Each row is a point on a landscape with many valleys, with its height.
From any point a ball rolls to the lowest of the 2 points nearest to it. It stops when none of these is lower. Distance is the straight distance between rows; heights are no part of it.
Q399 (h 647): [ 12  24 -11  -2  19 -25   9  12  12  15   4   2  -6 -17   8   6   3   4
 -21  10]
Q621 (h 719): [  8  14  -9  -3   1   2  11   6  15  13  11   4   4 -12   4  -5  -8 -17
 -18   2]
Q521 (h 655): [ -2  -5   8   4 -12   4  -7  15   4 -14   0   1   3   6  -6  -2  -4  -1
  10 -12]
Q606 (h 363): [  0 -26   6   1 -22  -1 -14  -8 -27 -22 -24   4  18   3   4   3  17   4
  23  -8]
Q556 (h 392): [ -8   7   4  21   4  16   9 -15  -6   6   0   7  -2   4   8 -20 -19 -19
  -8  -9]
Q422 (h 219): [ 18 -11   3   5   7   7  10   9  -1  -9 -11   9  -8   3  -7  -3   4   7
  12 -25]
Q90 (h 248): [-21  31   1   0  16 -14 -12  11   4  31  13  -4  -2   8  10   1  -8  -1
  -9  18]
Q371 (h 530): [ -6  13 -12  -5   6  -2 -16   4 -17  23  -1  -4 -17   0  18  -2  -8  -8
  -5   6]
Q485 (h 403): [ -7  12  -8 -10  -2  -8 -22  23 -10  12   3  12  18   3   8  20  21  -8
  -1  -3]
Q493 (h 789): [ 28 -10  -7 -15   3 -12   7   9  11   4   1  12   0 -17   1  11   7 -11
  -8 -11]
Q426 (h 617): [ -1  -9  -7   3  -3   8  -4  -1  -6   0   8 -15 -16   4 -18 -13 -10  -6
  -1   4]
Q218 (h 878): [ -7  -1 -22 -28   7 -18 -22  23  14  20   4  21  19  -9  -3  23  12 -12
  -1  12]
Q988 (h 770): [ 18  -4 -10 -18   7 -17  -4  10   2  -1  -5  13  -1  -9   5  19  13  -1
  -9 -12]
Q419 (h 690): [ 11  24 -11   1  10  -6  19   6  14   8   7   0 -11  -8   7 -15 -10 -11
 -22   2]
Q408 (h 334): [-13  -1   2  18  -1  15   3 -12  -9  -8  -7   1 -10  13   5 -23 -16  -7
   5 -10]
Q387 (h 304): [ 19  -9   5   7  -2  15  17 -10   6   2   9   7  11  -9 -10  -4  -3 -13
   1 -13]
Q739 (h 708): [-12  -2 -12 -20  -8  -6 -34   2 -27  10   3 -10  -8   3   4   3   7   2
   1  21]
Q661 (h 674): [-7  0 11  7  0  9 -2 -6 15 -6  4 -7  6 -2 -8 17 12  9 -3  0]
Q480 (h 305): [ 26   0   6   4  13   1  35   1  27  -4  -6  15   0  -9  -2  -2   4  12
   8 -20]
Q50 (h 736): [ 13  10   6   7   2  -6  18  11  15   1  -5   6   8  -6  13   2  -4  -5
 -13 -11]
Q890 (h 722): [-13  -1   2   0   0   2  11  -2   2 -29 -13  -7 -16  22  14 -24  -7  17
  12  11]
Q547 (h 186): [ 26   0  -1   2  11   1  24  -1  13   3   2  10  -4 -13 -11   1   8   2
  -5 -19]
Q179 (h 529): [  2 -15   1   4   4  13  21   0  14 -22 -14   6  -2   5  -1   2   7  21
  14  -9]
Q150 (h 544): [-22 -10  11  16  -9   6  -7  -3  -6  -3 -14  -3 -10   4   0 -14 -20  16
  14  -4]
Q775 (h 531): [ 15   3  -8 -16   7 -11   3  -5  11  -8   8  -8 -12  -2  -5   9  15   1
 -20  10]
Q81 (h 603): [  4  12  -5   4  15   2   7  -2  -1  10   1  -1 -22  -6  -2  -5   1   8
  -9  -4]
Q226 (h 790): [  7   9 -22 -12   8   3  -4  21  -4  33   3  15   3  -6   6  -3  -6 -17
  -7  -2]
Q381 (h 526): [-16   8  -1  -9   5  -8  -4  -9  -4  21  24 -19  -9  13   3 -15 -25 -17
  -7  32]
Q869 (h 532): [-28  -6  10  17 -12   1  -2 -15  -2  -9 -16  -6  -4  11   4 -24 -27   9
  14   4]
Q415 (h 445): [-16 -30   0  -4 -10  11  12  -4  -5 -38 -21   5  16   8  -4   2   8  24
  39   4]
Q266 (h 633): [ 10 -19   2  10   0  20   6 -14 -18  -4  -8   4  11   4 -17  10  15   4
  12 -14]
Q339 (h 105): [ 10 -33   5  -2 -12   9   9  -3 -15 -16 -20   9  14   5  -2  -3  -1   7
  26 -20]
Q451 (h 737): [-25   9   0  -6  -3  -6 -19 -11 -18  29   7 -19  -4   6  16  -5 -18   1
   4  32]
Q901 (h 430): [-11   6   7   7  -5   3  -9  -8  -3 -20   6 -19  -6  11   2   2  17   8
  -3  19]
Q786 (h 726): [-16   2  -7 -14  -3  -6 -26  -8 -26  26   0 -17  -7   3  11  -1  -9   7
   6  23]
Q42 (h 626): [ 15  19  -9  -2  12 -22   7  18  10   6  -2   9 -11 -13   1  11   6   7
 -17  -5]
Q723 (h 263): [-14  10   4  23  10  19  13  -9  -3 -15  -6   5   2  25   4 -17  -7  -1
   5  -8]
Q139 (h 887): [  0  -1 -18 -26  -1 -17 -21  29   7   5  10  13  16  -3  -4  22  10 -19
  -2   7]
Q158 (h 784): [  0  20  -6   3  20  -6   9 -10   9  25  17  -3 -24   2  -7 -26 -18  -8
 -16   7]
Q825 (h 464): [ -5   3   3  -6 -15  -1 -17 -10 -16 -12   3 -16  -1   5  20  -8   6   1
  -5  21]
Q267 (h 580): [  1 -15 -11 -22 -14 -15 -23   0   2 -12   7  -5   6 -10   2  19  15  -9
  -8  11]
Q463 (h 333): [ -2 -10   5   0  -9   0 -19   6 -10  12  -7   9  15  -8  -4  23  10  -2
   7 -13]
Q648 (h 566): [ -8  -3  -9 -21  -8 -10 -27   6  -5  -8  12  -4   7  -2   7  15  21  -9
  -9  19]
Q349 (h 483): [-14   3   7   1 -17   0 -17 -10 -19 -22   0 -20  -2  11  18 -16   3   7
   8  26]
Q148 (h 611): [ -4 -15  -5   0 -25  11 -17   0 -26   6  -9   5  20  -8   5   5  -1  -9
   3  -3]
Q502 (h 436): [ 15 -13   6   7   2  13  21  -7  22 -17   5   2  11  -2 -21   6   6   4
   4 -14]
Q939 (h 612): [  9   0  -8 -19   0 -17  -6  11  18   9  11   1   0 -14  -4  14  -1  -5
 -11   4]
Q488 (h 650): [ -9  -9  -1 -12  -9  -9 -16 -11 -17   5   9 -24 -15   8   1 -13 -15   4
   5  27]
Q773 (h 463): [ -4  -4   1   1  -8   5  -9  -6 -16 -25   4 -14  -7   9  -1   4  24   5
  -2   8]
Q29 (h 446): [-13 -25  -3  11 -14  15  18 -21  -3 -15 -12  -1   0   8 -18 -25 -20   7
   9   5]
Q617 (h 749): [-15   3   9   8   6  -3   2 -21   3  -2  -8 -12 -27  17   3 -22 -27  10
   7  11]
Q151 (h 715): [12 -4  8 -4 -7 -3  4  3 13 -8 -6  6  4 -9 15  8 -3  5 -5 -5]
Q272 (h 635): [ 11  14  -5 -11   7 -23   3  20  27  12  14   8   7 -22  -9  14   8  -1
 -18  -1]
Q121 (h 630): [  0  -6  -8 -21  -7  -6  -9  -2  -8   2  15 -22 -20   3  -8  -5  -6  -1
  -4  23]
Q99 (h 450): [ -7 -15   9   0  -9   2  -5  -8  -3 -33 -11   2  10  -1  10  13  23  24
  20   4]
Q305 (h 292): [-17  17   1  -1   2 -10 -21   5  -8  13  15 -20 -15  10   2  -9 -10   0
   2  22]
Q402 (h 306): [-15  -7   1  14   2  19  17  -5  -9 -30 -16   3   4  19  11 -13   6  12
  24  -4]
Q639 (h 470): [  2  -3   3   3  10  -1  23  -1  24 -19   0  -2 -17   4  -2   0   0  17
  -4   2]
Q253 (h 502): [  0  17 -17  -6  13  -3  -5   5  -8  32  -1   2 -17  -5  11  -8  -9  -8
 -15   4]
Q209 (h 169): [ 25 -24  15  -7   3   1   1  -4 -10  -8  -9  11  27   8 -16  19  17  -9
  20 -26]
Q76 (h 200): [ -5  11  14  19   0  10   9  -5   7 -10 -11   3   2   3  22  -1  -4   8
  -2  -2]
Q962 (h 725): [ 17 -24   2 -16  -5  -6   1  -4   9 -22  -2   7   6  -6 -10  16  16  -5
   3  -5]
Q46 (h 563): [-12 -12   7  -6 -19   2  -5  -6  -1 -38  -4 -13  -2   9   8 -14   5  20
  18  25]
Q719 (h 747): [-25  15  -4   1   0   2 -17 -10 -14  33   3  -3   0   1  10  -4 -21  -7
  -5  22]
Q936 (h 432): [ 15 -14  11  -5  12   7  24   2  14 -23  -8   9  17   4 -10  17  13  15
  24 -19]
Q332 (h 407): [ 10   0  -3  10  19  11  35  -4  17  -5 -14  17  -8   2  -3 -10  -1  14
  10 -18]
Q845 (h 477): [-26  -1   7   9 -15  -2 -11 -26 -15   9  -1 -17  -4   5  -7 -24 -31  -3
  -1  20]
Q815 (h 381): [ 22 -24   7  -2  -6  14  20 -10  13  -7   5   5  11  -4 -19   2   3  -5
  10 -16]
Q304 (h 696): [-12  16   6  14   5   6  -6   1  10  17   9  -1  -2  -4 -12   4  -6  -3
 -11   2]
Q610 (h 565): [-16   4   3  11  -3   5 -13  -3 -10  16 -10  -6 -16   1  -2  -9 -13  15
   4  -8]
Q352 (h 592): [ -9 -13   7  17 -20   9   1 -15  -9 -10 -18   2  13   3  12  -4 -13  10
   9   0]
Q646 (h 613): [  1  -9  -7 -25  -6 -10 -13   1   6  10  15 -18 -11  -8 -10   4  -7  -1
  -5  23]
Q65 (h 823): [  5   6 -15 -16  -4   2  -8  22  -4  15   5  16  14  -7   8   6  -4 -23
  -5   0]
Q718 (h 558): [ -7   8  -2   1  -7   6 -12  -1 -21  10  -7  -1  -6   0  21  -5  -7  -5
  -5   5]
Q699 (h 688): [-16  -2   9  16  -1  11   4 -21  12   3  -2  -7  -8   3 -14 -16 -22   6
  -1   7]
Q563 (h 653): [ -4   3   9   9  -6   9  -1 -20   7  17  -3  -4  -2 -14   4   4  -3   5
  -9   6]
Q631 (h 585): [  7  -9   7   6  -1  14   0 -14 -11  -2   2   1  12   1  -7  15  22  -3
   0  -9]
Q434 (h 494): [  6 -14   0   5  -4   8   9   2  15 -18  10  -6  -1   0 -21  -3   0   3
   0  -6]
Q803 (h 598): [  3  -2  -9 -10  -1  -5  -6  20   9   4   1  -5 -16  -1   0  -5 -11  -7
  -5  -5]
Q110 (h 421): [ 22   1   2   2   8  -1   6   2   5  29  -4  19   5 -21  -6  13  11   1
  -4 -20]
Q827 (h 634): [ -6  -4  -5   9 -20  12  -4  -8 -15   7  -7   5   7  -5  11 -14 -22 -15
  -4  -2]
Q810 (h 238): [-17   3   7  17   7  17  12   4   1 -22  -7   0  -3  17   6  -6   2  12
  17 -10]
Q357 (h 364): [-19 -15   1  15 -10  13   9 -10 -11 -26 -17   1   6  13   1 -20  -9  14
  23   9]
Q440 (h 543): [ -6  13  -2  -8   3  -8   2 -10  -5   9  14 -17 -19  15  13 -24 -26 -19
  -9  21]
Q280 (h 235): [-12  39   1   1  19 -21   1   7  11  23  11  -4  -8   2   6  -1 -11  -4
 -15  17]
Q2 (h 451): [ 12 -14  22   8   1   8   7  -5  14  -5  -2   8  27  -3 -18  22   8   7
  17 -19]
Q808 (h 867): [ -9   1 -11 -14 -11   4 -19  16   0  13  10   0  13   3  10   0  -7 -14
  -4  22]
Q135 (h 738): [ 13 -20   2 -16   4 -19  -7   0   4 -27  -2   6   6  -2  -5  23  29 -13
   5 -12]
Q565 (h 528): [  1  11 -11 -25   2 -17 -14  13  -3  11   7   2   4  -4  19  16  11  -3
 -13  22]
Q578 (h 425): [  4 -14  14   3  -5   4   5   0   7 -30 -10   3  14   8   0  19  21  15
  17  -8]
Q290 (h 500): [  3  -1  -8   9  21  14  26 -15   7  -7 -15  10 -24   6  -3 -15   1  13
   2 -11]
Q486 (h 840): [ 16   1 -12 -18   4  -5   5  11  17  27  12  24  17 -24  -7   8   3 -15
  -7  -9]
Q995 (h 596): [  6 -12 -15 -24 -11  -8 -13   8   8   3  12  -4  -6 -11  -3  10   2 -10
  -9  10]
Q168 (h 591): [-12  14   4  15  24   8  11 -21   1  -5  -4  -4 -24  14   7 -13  -4  15
  -2   5]
Q194 (h 891): [-13  14 -11 -20   3  -5 -10   3   0  29  14  -6   6   8  21  -3 -18 -10
  -2  34]
Q421 (h 537): [ -1  25 -22 -10  24  -8  -2  14  -5  40   5   5 -13  -5  -1  -1   0   0
  -8   5]
Q885 (h 636): [ 13  -2   5  -7   6 -16   3  -1  14 -23  -2   2  -1   1  -3  24  26  11
  -4   0]
Q277 (h 717): [ 19  27 -13   3  15 -17  14  18  10  20  11  16   6 -18  -9   5  16  -9
 -16 -10]
Q580 (h 724): [  4  -6  -3  -3   0  -4   2   3  -2 -18  -6  -3 -12   6   7   1  10  14
   5   0]
Q917 (h 437): [ 30 -13  20 -19  18 -18  13   5   4 -19  -7  11  20   9 -12  21  22  -7
  17 -27]
Q637 (h 758): [  8  23  -3  13  16   1  12   5   7  28  11  15   6 -13 -10   2  10 -11
 -13 -11]
Q143 (h 498): [-22   0  10   5 -20   0  -7 -11 -10 -20  -1 -18  -4  13  15 -28 -14   6
   9  25]
Q344 (h 639): [ -4   9   2   2   4  -1  -4 -10   2  21  -4  -8 -12 -11  13  12  -2  11
  -8   7]
Q269 (h 506): [ -2  -9  -2   3 -15   9  -6  -8 -21 -32  -9  -3   3   9   9  -6  25   8
  11   7]
Q644 (h 515): [-32  -2  10  14 -15   3  -2 -21 -11 -23 -14 -11  -5  19   9 -31 -24  16
  14  17]
Q736 (h 371): [  3   8  -5   4   9  -8 -10  15   6   3   8  -5 -14   0 -19   9  11   7
 -10  -7]
Q220 (h 478): [ -4  21  -7  -4  14  -4   1  -2   4  31   7   1 -14  -2  16 -11 -20 -10
 -11  11]
Q129 (h 217): [-11  32   5   7  13 -16   5   8   6   4   6  -9  -8   5  16   0  -4   0
 -17  15]
Q241 (h 769): [  0  18   0   7  13   0  11 -14  17  18   6   5 -27  -8   0 -20 -23   1
 -11  -3]
Q798 (h 287): [ 30  -8   9  -3   6   3   9  -2  -7   6  -5  13  15  -7  -2  13  14  -6
   5 -24]
Q848 (h 308): [  7 -19   6  -3 -12  -3 -14   3 -10  -1  -1   4  20  -3  -8  18   9 -10
  13 -14]
Q361 (h 664): [ 12  24 -10  -3  18 -14  16   1  17  23   9   3 -11 -19   4  -5  -3  -3
 -22  10]
Q511 (h 187): [  9   4   4   5   1   5  -2  14  -7  13   4  10  16   1 -12   9   4 -13
   1 -21]
Q735 (h 514): [-18   9   9   7  -6  -2  -6 -13 -11 -15   0 -12 -11  21  25 -28 -19  -3
   1  21]
Q801 (h 486): [ 10 -16   2   0  16  14  34  -4  17 -22  -8  15   4   4 -12  11  14  19
  21 -15]
Q441 (h 262): [ 13 -13   2   1 -13   8  -6  13  -8   5   1   6  15   0  -8   5  -3 -12
   7 -24]
Q692 (h 455): [  4  21 -16  -8  12 -14 -11  24 -11  14   0  11  13  -2   6  20  22  -7
 -11  -2]
Q741 (h 419): [-21 -22  -6   8 -19  14   9 -10 -22 -34 -23   4  14  10 -10  -8   8  25
  36   4]
Q67 (h 501): [  4  16 -12 -10   7 -18  -6  15 -11   8  -2   3   2  -4  17  12  10  -4
 -11   2]
Q898 (h 469): [ -7 -26   4   3  -7  16  22  -3   7 -28 -21   9  15   3  -5  -1  -5  21
  33  -1]
Q841 (h 660): [ -2 -14 -20 -10 -11   5 -15  -8 -20  12   4  -4   4  -8  -2   5   2 -11
  -9  15]
Q679 (h 669): [  3 -21  -4   8  -9  17   2 -13 -17 -15 -13  -4   2   6 -13  -1  10  10
  10  -7]
Q173 (h 693): [  5   8  -3   4   0   9   7   0  12  19   6   7  -3 -12   5 -10 -19 -14
  -9  -5]
Q3 (h 673): [ -7  -7   5   3 -20   3 -11  11  -6 -17   0  -5  -1   5   3 -10  -7  -3
   7   0]
Q943 (h 511): [-18   1  -2  -8   1  -6 -13  -4  -7  27  21 -22  -8   9  -9 -17 -28 -10
   7  32]
Q130 (h 221): [  6   0  13  15   8  18  25  -8   8 -11  -4  12   9   6   3  -7  -3  -3
   8 -14]
Q393 (h 703): [  2  -6  -2 -13 -15  -7  -9   3   5  -1  -5   4   0 -12  23  11  -5  -2
   1   5]
Q793 (h 720): [ -4  21  -1  15   9   6   6  -8  11  24  17   7  -2 -10 -14   2   1  -8
 -16  -3]
Q91 (h 147): [  1  -3  12  16  -6  15  16  -9   5  -5  -6   5  13   4  15  -2 -10  -2
   6 -10]
Q123 (h 406): [ -9 -16  -2  12  -5  19  22 -15  -1 -21 -14   7   2  10  -5 -18 -16  11
  18   2]
Q897 (h 351): [-11  14 -10 -12   7  -3 -12  13   7  29  14  -4  -1  -2  -8   1 -11  -8
  -4  15]
Q889 (h 579): [ -1  14   1  -5   5 -13   2  17  10   6   4  -8 -21   3   7 -10 -14  -2
  -6   1]
Q203 (h 429): [  8   1 -13  -5   4   3  -2  -1  -5   8  14   0  -5 -10  -8   6  11 -12
 -16  -2]
Q512 (h 433): [-15  12   2  11   0   8  -5 -17  -7   8  -2   2  -5   7  19 -19 -22 -18
 -10   0]
Q663 (h 402): [ -6  21   8   6   5  -5  -1  -2   2 -16   7 -19 -12  11   5   4  19  12
  -6  17]
Q20 (h 301): [ 14   4  -2   7  14   1  15  13   0  -2 -10   5 -14   3  -2  -6   5   4
   2 -22]
Q517 (h 294): [ 24 -14  17   8   5  16  23  -5  -5  -4  -6   8  25   5 -14   2  11   1
  17 -19]
Q763 (h 461): [-16  18  -1   0  14   2  -4 -14  -2  27   2   2  -8   4  17 -17 -24 -18
 -14   7]
Q589 (h 573): [ 15   7  -8 -12   7 -15   7  11   4 -16   6   0   4  -4   4  13  20  -3
 -23   5]
Q78 (h 443): [  2   3   9   5  12  -1  15   1  24  -8  -3  -2 -13  -6  -9   5   3  22
  -1 -11]
Q457 (h 610): [  9   2  -4 -10   8 -28  -5  12   7 -23   1   4   3  -4  -1  22  31  -4
 -14  -4]
Q161 (h 721): [ -6   7  -1   7  -1   5 -15   9  10  16  11   1  10  -7 -23   9   1  -7
  -2  -3]
Q774 (h 460): [-20   0   3   9  -8   2  -7 -19 -10  11  -6  -8  -4   1  13 -14 -27  -5
  -3  14]
Q374 (h 224): [ 17  15  13  11  13  -6  19  18   0  -1  -2  10  13   5  -6   8  14  -2
   3 -29]
Q166 (h 559): [  5  -9  -7   5  -4  19   8  -4  -2 -14   5  -5 -11   8 -16 -12  -1  -3
   0  -3]
Q863 (h 662): [ 20  16  -4  -5  14 -27  10  14  20  14   9  16  18 -25  -9  18  13  -7
 -15 -12]
Q369 (h 413): [ 11 -16   9   2   0   2   2  -3   9   5  -1   7   9 -12 -20  18  10   3
   7 -20]
Q473 (h 326): [ 19   5  13  10  13  -9  21  12  12 -15  -6   7  12   1  -2  14  19   7
   1 -21]
Q620 (h 560): [ -8  11   1  -2   9  -6   2  -2   0   2   7 -13 -27  14  10 -21 -19  -6
  -7   9]
Q188 (h 575): [ -9 -12   7   4 -18   3 -14  -6  -8 -13 -17  -2   3  -1   9  -3   0  18
  15  -2]
Q712 (h 354): [ 33  -2  11  -7  13 -13  11   8  -1   0  -1  14  21  -3  -3  20  18  -9
  -2 -25]
Q903 (h 493): [-21   1   5   1  -7  -4 -16 -18 -10  18  12 -24  -5   9 -14 -21 -30 -10
   1  24]
Q144 (h 548): [ -5   9  -8 -24  -7 -18 -19  10  -9  -8  10  -6   6   2  19   8  14  -9
  -8  24]
Q9 (h 757): [-10   7   9  10  16  -2   7 -19  11  13   0  -5 -27   3   3 -18 -25   9
  -2   3]
Q525 (h 390): [-16 -18   6  10 -24  10  -9  -3 -19 -34 -17  -1  18   6  -1  -9  12  19
  30   4]
Q656 (h 675): [-10  -2   7  10  -4   8  -1  -6  13  12   5  -6 -12  -7 -13 -12 -20   4
  -2  -2]
Q274 (h 588): [ 16  19  -4   0  20 -24   5  21   3   1   1   8  -5  -6  -6  13  20   4
 -16 -15]
Q392 (h 710): [  5 -27  -3  -6 -15   1  -9  -9   1 -25  -4  -3   6  -1 -13  11  15   4
   6   0]
Q706 (h 656): [ -1  -3 -14  -3  -5   7  -9   1  -7  15   8  -5 -13  -3 -16 -12 -13 -11
  -6   0]
Q214 (h 504): [  7   2 -12  -6  -5   6   0  -2  -8  -7   5  -3   0   0   7   6  13  -9
  -9   7]
Q573 (h 687): [ -7 -26   0  -6 -26  -5 -19  -7  -7 -11  -8  -6   9 -13  -1   7  -2   1
   2   5]
Q386 (h 753): [ 13  15 -17 -10   7  -2   4  13   6  23  11  14   2 -11   6 -11  -4 -20
 -17   4]
Q697 (h 321): [ -1  20   2  -4  12 -19  -5  16   6  -3  11  -9  -6  -1 -14  15  21   7
 -13   5]
Q206 (h 422): [ -8  10  -7   2  -2  11   1 -15   1  25  14  -6   2  -9  -3  -8 -15 -17
 -14  15]
Q857 (h 420): [ 36   7   9   1  20 -24  16  16   0   2  -1  15  21 -10 -14  18  20 -11
  -7 -27]
Q691 (h 533): [-16  23  13   5   2  -8  -7  -2   2 -12   9 -19 -14  18  25 -18  -9  -4
   1  15]
Q957 (h 534): [  5  -2   0  12  -4  20   1 -14 -11  10   1   0  16  -4  -1  11   5  -8
  -5  -5]
Q855 (h 189): [ 11   6   7  17   6  19  21  -5   3   7   3  10   9   0   0  -6   0 -11
  -7 -18]
Q956 (h 627): [ -1  19   3   1  16  -7  -2  -8   3  19  -4  -6 -24  -5   6  -1  -6  12
  -8   4]
Q362 (h 340): [  2 -18  10   7 -18   5 -14   0 -23 -14 -11   2  25   2  -3  10  15  -2
  16 -11]
Q655 (h 689): [-10  -4   3   0 -14  -1  -8   7  -6 -12   0 -12 -16  11  10 -15 -16   1
   8   7]
Q959 (h 369): [  8  -2   1  -1   1  -2  -9   3  -1  16  -3  10   3 -15 -12  24  11   3
  -3 -17]
Q55 (h 811): [ 22  -9 -14 -17   0  -2   1   9   5  17   7  15   1 -18  -5   4   0 -17
  -7 -11]
Q196 (h 222): [ 32 -14  17  -4   8   9  11  -6  -8   3  -2   6  24   5 -13  13  19  -6
   9 -25]
Q229 (h 365): [ -2  20   5   5  10 -10  -7   8   0  -9   3  -8  -7   5   4  15  21  10
 -14   3]
Q932 (h 586): [ -6  -2  -2   7 -17  10 -13  -4 -25   5  -4   0   7   0  13   4   3  -3
  -1   2]
Q746 (h 609): [ -7 -13   2  11 -16  13   2 -15 -10   5 -16   3   5  -2   6  -7 -20  -1
   4  -6]
Q819 (h 698): [ -7  11 -14   3   6   8 -13   9  -6  18  14  -1 -11   5 -17 -13  -8 -17
  -7   2]
Q625 (h 495): [ -2   4  -5  -8  -8   1  -4  -6 -11  -2   7 -13  -4   3   9   1   8  -7
 -12  23]
Q979 (h 686): [ -4 -10 -10 -14 -11   0 -21  -2 -22   1   0  -9  -5  -3  -3   3  12  -2
  -4   6]
Q574 (h 415): [  0  10   6   9   8  -8   6  12  22  -5   6  -3 -10  -4 -14   9   7  14
  -8  -7]
Q659 (h 349): [-10  14   6   4   7  -6 -15  13   8   5  11 -15 -17   8 -10   2   2   9
  -4  -1]
Q104 (h 185): [ -5  30   8  14  14  -5   9   4   6   8  -5   5  -4  -1  20  -5  -6  -2
 -15  -2]
Q607 (h 136): [ 19 -33  12  -7  -3   8   0  -4 -21 -11 -17   6  21   6 -11   7   8  -1
  25 -23]
Q508 (h 267): [-22  29   0  -8  10 -13 -15   9  -4  18  22 -17   0  11   8   0  -5  -2
  -4  30]
Q781 (h 680): [ -6 -16  -1  -7 -20  -1 -16 -12  -4   7  -5  -9   5 -15   1   8 -15   0
  -3  13]
Q709 (h 692): [-15  -6  14  17 -10  13  -5 -12   9  -4   2  -5   4   1 -10   7  -1   9
  -1   4]
Q544 (h 499): [ 13  -4  -1  -8   2  -5  12  -5  20 -15   6  -7 -16  -5  -6   3   6  13
 -15   7]
Q6 (h 519): [ 28  10  -7   2  20 -26  18  21   8  -2   3  14   5 -12  -9  10  19   2
 -12 -24]
Q238 (h 754): [ 16 -12  -4 -18   4 -14 -12   5  -6  -8  -7  12  10  -8   3  26  21 -12
  -4 -15]
Q884 (h 496): [-12 -15   3   7  -3  14  18  -1  17 -28 -13   2   2   6  -2  -2  -2  22
  27  -1]
Q247 (h 704): [-17   1  10  18   3  13  12 -14  16 -11  -3  -7  -7  10  -8 -12 -13  11
   8   1]
Q832 (h 881): [-19   2 -11 -21 -10  -1 -21   7  -8  22  12  -8   8   3  13   0 -16  -6
  -3  36]
Q111 (h 561): [-20 -12   9  13  -8  10  -8 -12  -7 -11 -22  -5  -7   4   1  -8  -5  30
  19  -1]
Q147 (h 695): [ -3 -32   1   2 -13   7   0 -13  -6 -27 -12   6   6   3 -17   8  17  16
  16   1]
Q191 (h 540): [ -9 -10  -1   4 -12  12   3  -9  -9 -40  -1  -6   0  13   8 -15  12  14
  13  12]
Q428 (h 657): [ -2  -4   8   1  -4  -6  -5  -5  10 -20   6  -9  -1  -2  -2  21  15  15
  -2   5]
Q378 (h 705): [ -5  -1   1  -3  -4   0   4   0  -2 -23   0 -14 -17  10  10 -12  -1  10
   6  10]
Q645 (h 654): [  3 -10   5   9  -6   8   5  -3   9   5  -3   2  -7 -11 -11 -10 -13   1
   3 -16]
Q624 (h 739): [-16  -4   0   2   5   0   8 -20   1 -17  -9 -12 -25  22   6 -28 -23  13
  14  15]
Q597 (h 489): [-16 -14  -4  13   0  19  13 -24  -6 -13  -8  -5  -9  13 -15 -36 -25   1
   7  -1]
Q243 (h 622): [  2   0   0   4  -6   1  -2  18  10   2   7   0  -9  -4  -8  -4 -13  -5
   0 -13]
Q682 (h 52): [ 11  10  10  20  10  13  12   7  -5   6   5  10  13   2  -7   4   7 -12
  -1 -26]
Q270 (h 694): [  0 -16   9  -8 -23  -4 -17   4   4 -15  -7  -1   8 -12   9  11   0   3
   2   1]
Q456 (h 387): [  8  -5  16   9   6   1  15  11  16 -21  -4   6  16   6  -1  14  11  11
  14 -15]
Q747 (h 751): [ 16  -7  -3 -11   9  -7  10   4   4 -17 -10   8 -19   2   5   5  15  15
  -3 -11]
Q314 (h 319): [-15  11   2  -3  -2  -5 -18   7   7  18  17 -16  -9   4 -13  -3 -10   2
  -4  12]
Q731 (h 562): [ -3   4  -2  10  11   6  18 -14   2  -3  -3   0 -23   7  -4 -11  -2  10
  -4   1]
Q895 (h 668): [ -7  -8  -1   1 -14  11  -8 -13   0  21   0   0   7 -15   2   7 -11  -5
  -8   6]
Q328 (h 897): [  2 -14  -6 -20 -10 -11 -18  20   6  -2   7   8  22  -4   1  22   6 -22
   2  -4]
Q93 (h 388): [-10  15 -14   0   8   4  -5  -5  10  32  19  -4   3  -9 -10  -4 -11 -18
 -14  18]
Q944 (h 218): [-16  19  11  18   6  -1   4  -6   8   1  -6  -2 -14   7  20  -8 -14   2
  -2   0]
Q690 (h 848): [  0  -3 -11 -12 -14   1 -16  20 -12   4   7   2  13   1  14   5   6 -18
  -3   4]
Q92 (h 865): [ 11   1 -24 -23   8 -17  -8  23  16  24   8  25  15 -16  -8  17   9 -11
  -6   0]
Q89 (h 362): [ -2   4   3   0  -7  -2 -23  15  -8  10  -3   3  11  -5   7  16  18  -2
   3 -11]
Q641 (h 412): [ 15  13 -11   4  12  -5   3  20  -2  13  -1  11 -17  -5  -8  -9   1  -6
  -6 -22]
Q85 (h 762): [ 13  14  14  16   8  -1  20   7  17  10  -5  13   9 -10   8   3  -5   2
  -2 -25]
Q595 (h 663): [-11 -13   0  -2 -19  -4 -13 -12 -23  -2  -4 -20 -13   6   0 -24 -13  12
   8  18]
Q370 (h 632): [ -1 -11 -15  -6 -22  13 -16   4 -21  19  -2   2  17 -10   0   5  -4 -18
  -6   5]
Q494 (h 317): [ 20   8  -5   1   8  -2  15   5   1   4  12   7   1  -8 -11  -1  12  -5
 -13  -9]
Q373 (h 143): [  9 -25   6  -1  -6   8   3  12  -3 -16 -14   6   6   7 -10  -2  -1  10
  24 -23]
Q137 (h 411): [ 34  -5  21  -6  17 -17  18  13   4 -13 -15  13  26   4  -7  21  19   0
  13 -30]
Q333 (h 476): [ -5   8  -2  10  -2  17   3  -9  -9  13   9   2  10  -1   4   1  -1 -18
 -14   6]
Q594 (h 665): [  5  -3  -5   1  -9   8   1   2   0   6   0   6   1  -5  15  -8 -15 -14
  -9  -7]

For each start below, name the point where the ball stops.
Q832 -> Q825
Q361 -> Q339
Q655 -> Q810
Q371 -> Q810
Q421 -> Q810
Q92 -> Q104
Q333 -> Q104
Q151 -> Q547
Q819 -> Q104

For each start below, name every point that the ball comes to, in order.
Q50 -> Q151, Q393, Q270, Q573, Q781, Q895, Q563, Q344, Q956, Q81, Q731, Q290, Q332, Q480, Q547
Q419 -> Q361, Q399, Q42, Q274, Q6, Q857, Q712, Q798, Q196, Q209, Q607, Q339
Q139 -> Q218, Q92, Q486, Q55, Q493, Q988, Q238, Q135, Q962, Q392, Q147, Q679, Q266, Q631, Q957, Q333, Q206, Q93, Q897, Q314, Q305, Q508, Q90, Q280, Q129, Q104
